The views of a scene show one set of named points, each view turned or mirrored, shifted and resized as a whole, with a little noise and some points left out.

Scene 1
View 1
(213): [ 33  60  18  53   1  29  51  23   1  -7   3 -48 -11   8   0 -30  18   3
 -30  44  13  32  56  51 -21  27]
(329): [  7  11  -5  40 -14   5  42  -5  24  23 -22  -4 -23  -4 -39  -5  19  13
 -42 -21  -5  41  29  56 -17  24]
(25): [ 43   8  20  -5 -28  -5 -12   3   7   6   8  29   2 -31 -47  18  -2 -17
 -42   4  11  14  14  16 -18  35]
(41): [ 36  33   2   9 -30   4   1 -12 -11  -2   2  36   9 -42 -38   1  12 -14
 -33   3  13  -3  -7  30  -6  19]
(30): [ 22   0  13  -2  -4 -14  18  12  18  22   6   9 -17  -5 -29  -7  13  10
 -32 -18 -13  32  30  15 -15  37]
(138): [ 39   0  -5 -16 -14 -24 -20 -25 -25   4  21  55  12 -29 -48  26   4 -22
 -27  -8  10   0  -9 -12  -8  26]
(308): [ 57  64 -14  33 -19  -5  17 -33 -10 -21  11  17  23 -21 -22 -14  48   2
 -41   3 -10   6 -23  34  -9   2]
(3): [ 36  27  23 -19 -34   5  -3 -14 -31  -6   2  41  13 -51 -54  22  -9 -52
 -21  13  17   6 -13  -3 -17  34]
(257): [ 82 -20 -15  -3   3 -25 -49 -12  20  -6  19  27  -9  20 -62  49  -7  11
 -67  -8  36   9  48 -10 -21  16]
(68): [ 34  34 -12  43 -21  27   9  -3  13   0 -21   9 -14 -19 -37  -3   5   9
 -49   7  33   3  32  63  -8   7]
(106): [ 85  50   7   6   6  -4  -1  11  18 -22  25 -14   2  14  -7 -23  34  23
 -48  13  -2  12  34  11 -13  12]
(337): [ 38  32 -10  41 -14  10  28   1  45   9 -17  -7 -19  -2 -26 -27  36  40
 -56 -23  -9  26  26  67 -10   8]
(179): [ 79  51  15 -26 -18   4 -21   9   6 -20  15  27   7 -31 -20 -23  21   8
 -38   3   3 -14   3   7  -2  11]
(315): [ 31  47  -6   9 -20  44  25   2  13  -5 -47  10 -31 -31 -42 -28   3   8
 -32 -22  22   0  20  46  -2   1]
(220): [  9   8 -15  30  -8  -8  32 -18   6  20 -11  14 -14  -6 -38   1  21   6
 -33 -23  -7  30  14  35 -13  23]
(189): [ 27  38   0   2  -1  19  42 -11 -10  -4 -23  -3 -20  -9 -38 -17   9 -14
 -17 -19  -1  27  13   6 -14  15]
(12): [ 36  36 -33  63   6  -9  23 -22  -2  -2  13   0   3  14 -11 -10  44  28
 -44   5   5  11  24  50  -6   6]
(246): [ 20  -8  14   4 -21   1  25  -8  20  17 -25   6 -24 -12 -69  24  -6 -18
 -41 -27  -1  49  23  18 -31  35]
(55): [ 34   5   0  24  -4  -3  -8  18  13  16  16  15 -11  -6 -19   0   6  19
 -43  15  24   3  49  38  -7  28]
(293): [ 25  22   4  -2 -12  -6  14  -7 -12   7   7  27   0 -25 -29  -7  15 -10
 -23  -7  -3  11   2  12  -9  26]
(166): [ 55  55   3  26  -4 -11  26  -5   2 -12  25  -4  14   0  -4 -28  48  13
 -37  10 -19  19   7  26 -11  18]
(65): [ 42  21  19 -21 -30   4  10  -8   7   0 -16  23  -6 -36 -56   2   4 -23
 -33 -21  -4  23  -4   7 -20  28]
(104): [ 37 -18 -14  21 -11   2 -21 -14   7  10 -11  26 -19  -3 -69  48 -22  -7
 -52  -2  49  13  46  20 -18  19]
(18): [ 12 -36   7 -25   2 -37   1   1   0  34  18  38 -14  -8 -46  21  -2  -6
 -23 -29  -9  31  24 -16 -15  49]
View 2
(246): [  6 -12   1   2 -26   4   5 -33   7 -11   5   3  23  23 -10 -13 -11 -19
   3   3 -53  14  30 -16  22 -12]
(220): [-14  10 -11   0  -3 -14  14 -22  11 -10   0   3  24  24  -7   0 -20  11
   8   0 -27   6   3 -18   8 -15]
(25): [ 20 -29 -36   1 -13   3  13 -19  27   4  -6  10  13  12 -23 -10   2 -27
  -4   2 -20  -3  11 -20  17  10]
(55): [  1  -9 -37  10  -3   3  35   5  23   0 -25   4  12   6 -14   9 -16  -1
  -9  18  -2  -4  22  -6  -3  13]
(104): [  4 -40 -27  26 -12 -10   9 -23  40  -6 -30  11  14  16 -26 -30 -14   0
   5  12 -41  10  41  -7  16  32]
(189): [  6  -3   6 -10   0  -3   2 -28 -11   5  33  -5  22  17  -6 -15 -27  -2
  21  11  -3   3  10 -10  -2  -4]
(257): [ 17 -51 -43   2  -2 -14  13  -8  37  -9 -29  42   6 -28 -32 -21  -4   4
  10  15 -41   3  55 -21  26  26]
(315): [-14 -26  30   0   3   4  25 -22  10  11   8 -17  28  27  -8  -3  -3  -1
  29  -6  13   2   9  14 -12   7]
(18): [ -2 -20 -55 -21 -24  -8  22 -26  12 -11  10  35  17  17 -15  -6 -24 -28
  -9  22 -50  20  13 -55  21   3]
(106): [ 30  -1 -22 -16  18   4  19  13  -3   8  -2  13   7 -45 -10  11 -12  15
  11  17  22 -24  31   0   1  -7]
(179): [ 29 -36 -27 -27  13   4  21  -4  14  20  15  15   9 -22 -22   3  15 -16
  19  -2  32 -21   0 -13   2   8]
(3): [ 43 -36 -40   1  -8  -3 -15 -41  23  17  26   1  13  27 -29 -37   5 -41
   7  -4  -4 -13 -18 -27  18  17]
(213): [ 25  41  -3  24   6  19  12   7 -15   9  -4 -38  13   6   6   8 -38  13
 -11  26  26 -20  27  28 -18 -13]
(68): [ -4  -7   2  23   8  -1  23  -6  25   6 -20 -18  20  19 -13   1  -8  15
  12  -2  11 -10  14  19  -8   7]
(308): [ 21   8 -19  -8  30 -22  -5 -13  18   8   8   4  17  -7 -19  -3   4  25
  25 -21  20 -33 -24 -10   7 -21]
(138): [ 18 -36 -59 -13   3 -23   0 -30  32   6  12  31  13  12 -31 -27  -3 -16
  10   1 -17  -6 -13 -45  20  18]
(293): [  9 -10 -31 -13   0  -7  11 -23  10   6  17   7  18  18 -14  -6 -13 -12
   7   4  -3  -6 -10 -27   6  -2]
(65): [ 21 -28  -9 -14 -12   2   4 -32  11   5  22   7  20  12 -17 -13   6 -29
  14  -7 -18  -1   4 -21  17  -4]
(329): [-17  18   9   9 -11   0  22 -15   8 -12  -8 -10  27  27  -1  12 -18  10
   2  -2 -30   5  17  -3   4 -24]
(30): [ -1   1 -24 -15 -15   5  28 -10   0  -6   4  13  18   9  -6  12 -19 -14
  -6  15 -23   7  17 -25   8 -12]
(41): [ 15 -20 -27   0   7 -11   6 -23  28  11   5   0  16  21 -24 -12   6 -11
  11 -12   7 -16 -18 -16   7   7]
(12): [ -5  26 -21   9  27 -24  13   1  18  -5 -19   2  17  -2  -9   6 -25  50
  12   3   5 -19   5  -1  -5 -13]
(337): [-19  13  18  -2   7   0  34   3   9  -7 -18  -5  25   1  -2  28  -2  26
  14 -11  -6  -6  19   9  -2 -27]
View 3
(106): [ -4  19 -29 -27  12 -52 -34  15   9 -65  34  -5  24 -43  39 -44  28 -17
   4 -17 -18  -6 -85 -22  16  14]
(138): [ 24   6  18   6 -18 -36  -8  -5  -3 -54  24 -16  45  43  -4  22 -18   6
  16 -62 -23  -2 -15 -49   3  -6]
(337): [-54  36 -55 -21  10 -49 -29  30 -23 -43  29  23  -5 -51  22 -30  -3   2
 -37   5   6   8 -12   0  33  14]
(104): [-28  15 -14 -14 -41 -31  14   0 -35 -24  24  36  20  36  -3  28  27  16
  45  -8 -31 -18  -8 -39  21  28]
(246): [-66  13  11  15 -21 -21  -5   4 -28 -24   1  19  24 -13  -5  18  -7  44
   0 -32 -20 -19  -8  -7   5  33]
(3): [ 27  21  48  11 -16 -20  -1  -2  11 -47 -21 -43  51  30   0  35  11  14
   3 -47 -17  -9  -7 -31  13  23]
(179): [ 30  36 -10 -21   5 -49 -42   0  16 -84  29 -41  29  -2  12   1  31   1
 -18 -37 -15  -2 -58 -16  22   5]
(166): [ -3  17 -15 -13  22 -45 -27  29  14 -54  12 -14  29 -47  42 -49 -11 -26
 -22 -24   2   6 -49 -26  12   5]
(41): [ 19  31   3  -6  -4 -35 -12  13   2 -51   3 -25  29  13   9  12   3  -4
 -16 -26  -1   7   1 -28  25  10]
(315): [-27  70 -29  -1   8 -39 -17  10 -15 -19   9 -12  -8 -16  -3  10  49  -6
 -45 -10  -8  -7   5   9  31  17]
(68): [-18  44 -33 -23  -5 -37  -4  24 -17 -27   9   9   5  -8  20  -2  35 -12
 -11  20   1   1   5 -17  39  28]
(308): [ 21  29 -15 -14   6 -43 -15  44  14 -50  -5 -20  22 -14  14 -37 -25 -35
 -34 -35   6  18 -32 -33  43  -1]
(189): [-34  38   2  25  14 -30  -9   8  -5  -7  -2 -13  15 -27   7 -12  17  -9
 -28 -44 -22 -15 -21  -5  -3  13]
(213): [-32  29 -15  -7  31 -30  -7  25   7 -15  -9   2  20 -80  77 -45  52 -31
  -8  38   5 -10 -27 -10   0  48]
(293): [ -1  20   6  11   8 -35 -17   2  -2 -42  17 -17  33  -6  17   3  -5   3
 -13 -40  -8  -1  -5 -24  -6   3]
(18): [-32  -7  13  22  -9 -33 -20 -26 -20 -48  48   8  46   9   9  22 -23  39
  20 -56 -25 -14  -4 -31 -39  -1]
(25): [ -7  12  10  -7 -19 -32 -15  -6  -9 -59  19  -3  38  11  11  28  10  30
  14 -22 -16  -7 -11 -28   9  23]
(30): [-44   9  -8   9   7 -38 -28  -7 -15 -47  38  11  30 -31  27  -1  -6  27
  -3 -27 -13  -8 -15 -13 -20  11]
View 4
(308): [ 33   2  14   1  52  49  37  -9   2  26   1  33 -32   6 -54  61  56 -12
  35   5  22 -73  12   2 -15  76]
(220): [ 16  23  13   6  43  22  13  52   4  31 -57  41  -2 -10 -38   9  50  38
  18 -18 -13 -15   3   2  10  56]
(166): [ 33  -7  -4  17  62  33  25 -16  25  20 -32   6 -54  19 -52  38  41  23
  43  16  16 -60   1 -15 -18  51]
(246): [ -1  20 -20 -26   2  12 -20  47   1  19 -59  29  29  -6 -25  19  45  40
  37 -31 -15  37   8 -11  31  41]
(179): [ 33  -6 -38  18  21  33 -21 -38   1  15   9  19 -72 -14 -53  81   7  -6
  23 -20  28 -19  11  10 -25  42]
(25): [  1   6 -19 -24   6  -1 -35   9  -5  17 -19  34 -19   4 -21  47  17  12
   5 -29  -6  10   0  28   7  28]
(213): [  0  27  -2  18  40  41  54 -33  38  -8 -89 -36 -29  35 -22 -30   8  64
  58   2  18 -57  35   6 -45  24]
(55): [ 14  12   9  18  42  -6 -25   0  11  19 -45  17 -41  11 -28   9   0  36
  11 -31 -16 -15  14  50 -21  17]
(257): [  26  -12    7   -2   53  -42 -104   27   -2   12  -13   32   -2   19
  -23   79    1   -5   44  -48  -32   17   49   32   14   21]
(106): [ 42 -15 -14  33  65  18 -21 -34  28   8 -31 -13 -61  20 -54  51  10  25
  67  -2  13 -38  32  -6 -27  32]
(30): [ 19   3 -23  10  33   5 -21  30  17  26 -59  22 -35  -6 -39  14  29  53
  18 -12 -13  12 -13  -8   8  28]
(315): [ 17  49 -11  30   0  68  27   1 -11  20 -43  22  -5 -46 -53  12  20  28
  36 -61  25   0  45  25 -24  61]
(138): [  6  -5 -18 -19  28  -8 -32  44 -17  13   6  70 -30  -4  -6  87  14 -29
 -21 -15   1 -13  -2   5  13  50]
(293): [ 10  10 -22   1  24  23   8  26  -1  18 -30  43 -35 -10 -25  44  25  12
  -2  -9   8 -16  -6  -3  -2  51]
(12): [ 32  14  47  33  88  21  26  16  15  24 -44  21 -26  18 -46  15  40  25
  39  -6  -6 -74  32  25 -24  56]
(65): [  6  11 -39 -21  -8  31  -9  16  -6  17 -19  36  -8 -19 -32  56  35   9
  21 -23  12  19   1 -13  14  50]
(18): [ 10  -7 -33  -7  33 -28 -56  77   2  21 -48  59 -32  -7 -10  42  19  28
 -19 -13 -28  33 -25 -17  30  25]
(189): [  9  23 -30  15  22  50  28  37   6   2 -58  23 -12 -23 -26  28  23  24
  35 -16  21  -9  27 -35  -5  60]
(41): [  6  18  -5 -12  11  30  13   1 -12  20  -3  45 -26  -8 -28  54  26  -9
  -3 -21  14 -28   3  28  -8  55]
(104): [  0  24  17 -13  25 -20 -55  40 -14   6 -35  37  27   7  -4  36   0   7
  23 -59 -26  15  54  50   9  28]
(329): [ 16  31  16   7  33  31  19  32  10  33 -73  19  10  -6 -50 -19  58  65
  38 -27 -16  -3   8  11   6  47]
(3): [-20  10 -42 -50 -23  22   4  11 -19  -6   2  51 -12   0  10  78  10 -29
 -14 -13  26  -5  -3   1   5  48]
(68): [  9  39  25  10  22  36  16  -9  -6  19 -38  16   1  -4 -38   6  20  25
  34 -48   2 -27  47  59 -25  45]
View 5
(41): [ 13 -24 -22   2  -5  -9 -11   8  13  22  17   2   9  10  -1   4 -12   2
  14  -3   5 -20 -19  -6  25  11]
(189): [ -1 -59  10 -11  17  -2  11  -1  10  14   5  11  14   3   0 -23   6   6
   7   7 -11 -26 -23  -6  10  -4]
(220): [ 11 -40 -20  -6  20 -17  18   0  10   8  -4   8 -16  -3 -15 -19  -2  13
  30   5 -11 -26 -10  -3   7  -7]
(68): [  6 -30 -22 -30  14  -8  -8  10  46   7  10  25  -9  17  -4   0  -5  -2
  23   1 -12   1  -3  -2   5   2]
(179): [ -2 -20  -1  -7 -18  24 -25  26  17  28  38  15  12 -15  -8   2 -14   4
  -3  -7 -14 -32 -23   3  31  13]
(138): [  7   1 -12  19  -6 -15 -10   6 -11  23   4  -5  15  -1 -11  11   2   5
  25  -3   9 -54 -34  -1  24  22]
(12): [ 14 -29  -9 -23  33 -13  13  -4  44  15  29  10 -25 -15 -16   9 -21  32
  23   8 -19 -27   3  -9  -2  -3]
(308): [ 15 -38 -18  -8   4   0   5   3  31  37  40  -6   1  -6  -4   5 -42  25
   6  15  -3 -31 -12 -11  14  12]
(18): [  1  -7  -8  26   8 -15   5   7 -34   4 -20  15  -9 -21 -21 -15  26  -2
  32 -18  -7 -58 -30   4  18  -3]
(3): [  7 -18 -11  19 -11 -11 -16   3 -11  27   3   1  29  18  14   5  -2 -20
   5 -12  20 -30 -41 -14  23  21]
(166): [ 11 -41   0  -7  16   9   8   2  24  29  43  14 -12 -27  -6  -2 -31  22
  -4  -2 -15 -34 -12 -12   8  -3]
(65): [ -3 -37 -17   4 -10   2  -1  13  -6  20  -4  12  13   4   0 -24  -5 -13
  12  -2  -1 -32 -33  -3  19   9]
(257): [-23  28 -11 -13   2  -1 -14  18  15  14 -13  33 -10 -15 -21   8   4 -13
  47  -2 -15 -69 -30  10  -3  29]
(315): [ -1 -56 -11 -31   1   4  -7  17  36   5   4  17  13  22  -6 -23   6   2
  16  12 -17   4  -8   6  21  -3]
(25): [  1  -7 -21   6  -2  -6 -13  15  -1  14  -2  22  -4  -1  -5  -3   2 -17
  20 -17  -1 -31 -27  -3  14   9]
(104): [ -9   9 -18 -18  12 -20 -14   8  24   2 -22  28  -7  14 -10   8  17 -17
  47  -4  -6 -32 -20   2  -2  19]
(213): [  8 -55  16 -29  45   1   5  -9  45   8  33  47 -22  -9  14  -3  -9  -2
 -12 -19 -20   4  -3 -25 -14 -22]
(106): [ -8 -23  14 -21  13  24  -8  14  34  24  40  34 -12 -34  -9   3 -21  11
  -2  -5 -27 -42 -16  -6   3   4]
(329): [  8 -52 -26 -16  24 -13  22   3  17   3  -7  24 -28  -3 -11 -30  -4   2
  27   2 -17 -12  -3  -3   0 -17]
(337): [  4 -50 -28 -30  14   7  13  16  39   9  16  27 -32 -14 -21 -27 -20  14
  23   9 -30 -10   5   3   5 -14]
(293): [ 11 -32  -8   7   4  -6  -1   4   0  18  11   5   5  -5  -8  -6   1   8
  11  -7  -3 -31 -22  -5  22  -1]
(246): [ -7 -37 -22  -2  10 -11  15   5  -6   8 -29  27  -8   3  -3 -36   6 -22
  30  -2  -6 -33 -28  -3  -1   1]
(55): [  5  -6 -10 -11  16  -4 -14  14  22   3  12  34 -24 -13 -15   8   9   0
  22 -20 -16 -19  -6  -1  10  -6]
View 6
(337): [-30 -31  -6  70   7 -19   3 -23   2   4  35   0 -32   2  11 -32 -32  34
   2  42 -15  17 -57   2  11   2]
(220): [-22 -18   2  46  16 -10  12  20   0  13  42   8   3  -4  23 -19   9  21
  24  25 -35  22  -7   7  13   8]
(30): [-23 -26  -4  21   6   4   4  12  10  13  22  15  26 -14 -14 -33  10  -3
  25  55 -33  27 -22   2  17  12]
(166): [-18  -7  17  36  35 -11  30 -22   8   0   0  28   9  -9 -37  -8 -21  18
  -5  -3   2  15 -38   1  29 -12]
(55): [-17 -21  -3  -7  41 -28  15 -22  17 -21  47   2   9 -12 -12 -35   2   9
   4  69 -20  26 -22   2   5  14]
(213): [ 22   7 -16  25  41 -14  38  -2  36  -3  40 -20  11 -39 -15 -59 -49  32
 -23  21  14   3 -72  26  42 -26]
(106): [-24 -22   4  -7  47 -13  19 -39  -1  -6  -8  28  -5 -33 -53  -7 -10   8
 -14  33  21  24 -64  13  35   1]
(18): [-29 -33   6  -8  12  12  -3  35   0  15  26  28  49 -14 -10 -14  56 -24
  46  64 -53  43  20  -1   9  31]
(68): [ -6  -1  -3  27  41 -43  21 -20   2 -16  62   0 -31  -9  17 -29   0  49
  15  61  -6  18 -29  22  16 -10]
(315): [ -6   7 -16  40   0 -51  25  -5  -2   9  24  -1 -41 -14  21 -13   7  54
  32  78  -9   9 -32  33  31 -29]
(41): [ -9  13  22  21  38 -33  32 -14  -4 -13  29  40  -1   2 -17  -4  31  36
  41  48 -15  21  10   9  19 -22]
(12): [-25 -20  10  33  53 -31  27 -22   5 -10  38   2 -16  -7  16  -4 -25  26
 -22 -12  -9  19 -28   1  11  11]
(246): [-12 -17   0  36  12  21  -8  41 -17  21  58  21   6 -20  12 -38  41  19
  55  66 -29  31 -22  26  26   8]
(293): [-12   0  12  17  20 -19  26   6   4   6  14  29  19  -8 -14  -5  27  16
  34  41 -24  24   6   5  24 -11]
(329): [-15 -20  -8  64   8  -2   4  19   6  13  57  -5  -5  -6  27 -42 -10  28
  18  38 -32  18 -33  10  12   4]
(189): [ -4   4  -8  29   6 -13  27  30  -1  29   6   9  -1 -30   6  -4  18  27
  28  32 -11  14 -24  31  47 -18]
(65): [-11   3  13  29  12   0  10  13 -18  13  19  45   5 -12 -20 -14  47  27
  61  69 -16  26  -9  23  34 -18]
(104): [-17 -22   3 -22  62 -16  -2  10 -21 -14  85  12 -13 -26  24 -21  58  20
  35  83 -20  38  -7  29  10  29]
(25): [-12  -7  15   1  37  -7   8  -3  -8 -10  46  40  17  -9 -22 -26  44  15
  47  79 -22  33  -2  12  16   0]
(257): [-45 -47  15 -38  69   2 -18 -16 -40 -16  55  37 -12 -28 -12  -2  64  -3
  26  78  -8  50 -24  17   8  49]
(3): [ 12  33  28  -4  44 -13  33  14 -13  -5  31  57  26 -12 -32  -4  70  32
  70  62 -12  26  25  26  38 -32]
(179): [-22   0  17  -1  28 -35  26 -45  -6 -10 -19  49  -7 -10 -59   6  22  22
  25  71   5  25 -25   7  29 -21]

In a view up to two points have been moved. Name them for each view, in the order of its rows, or write none.
view 1: (25), (257)
view 2: (68)
view 3: (18)
view 4: none
view 5: (104)
view 6: (106)
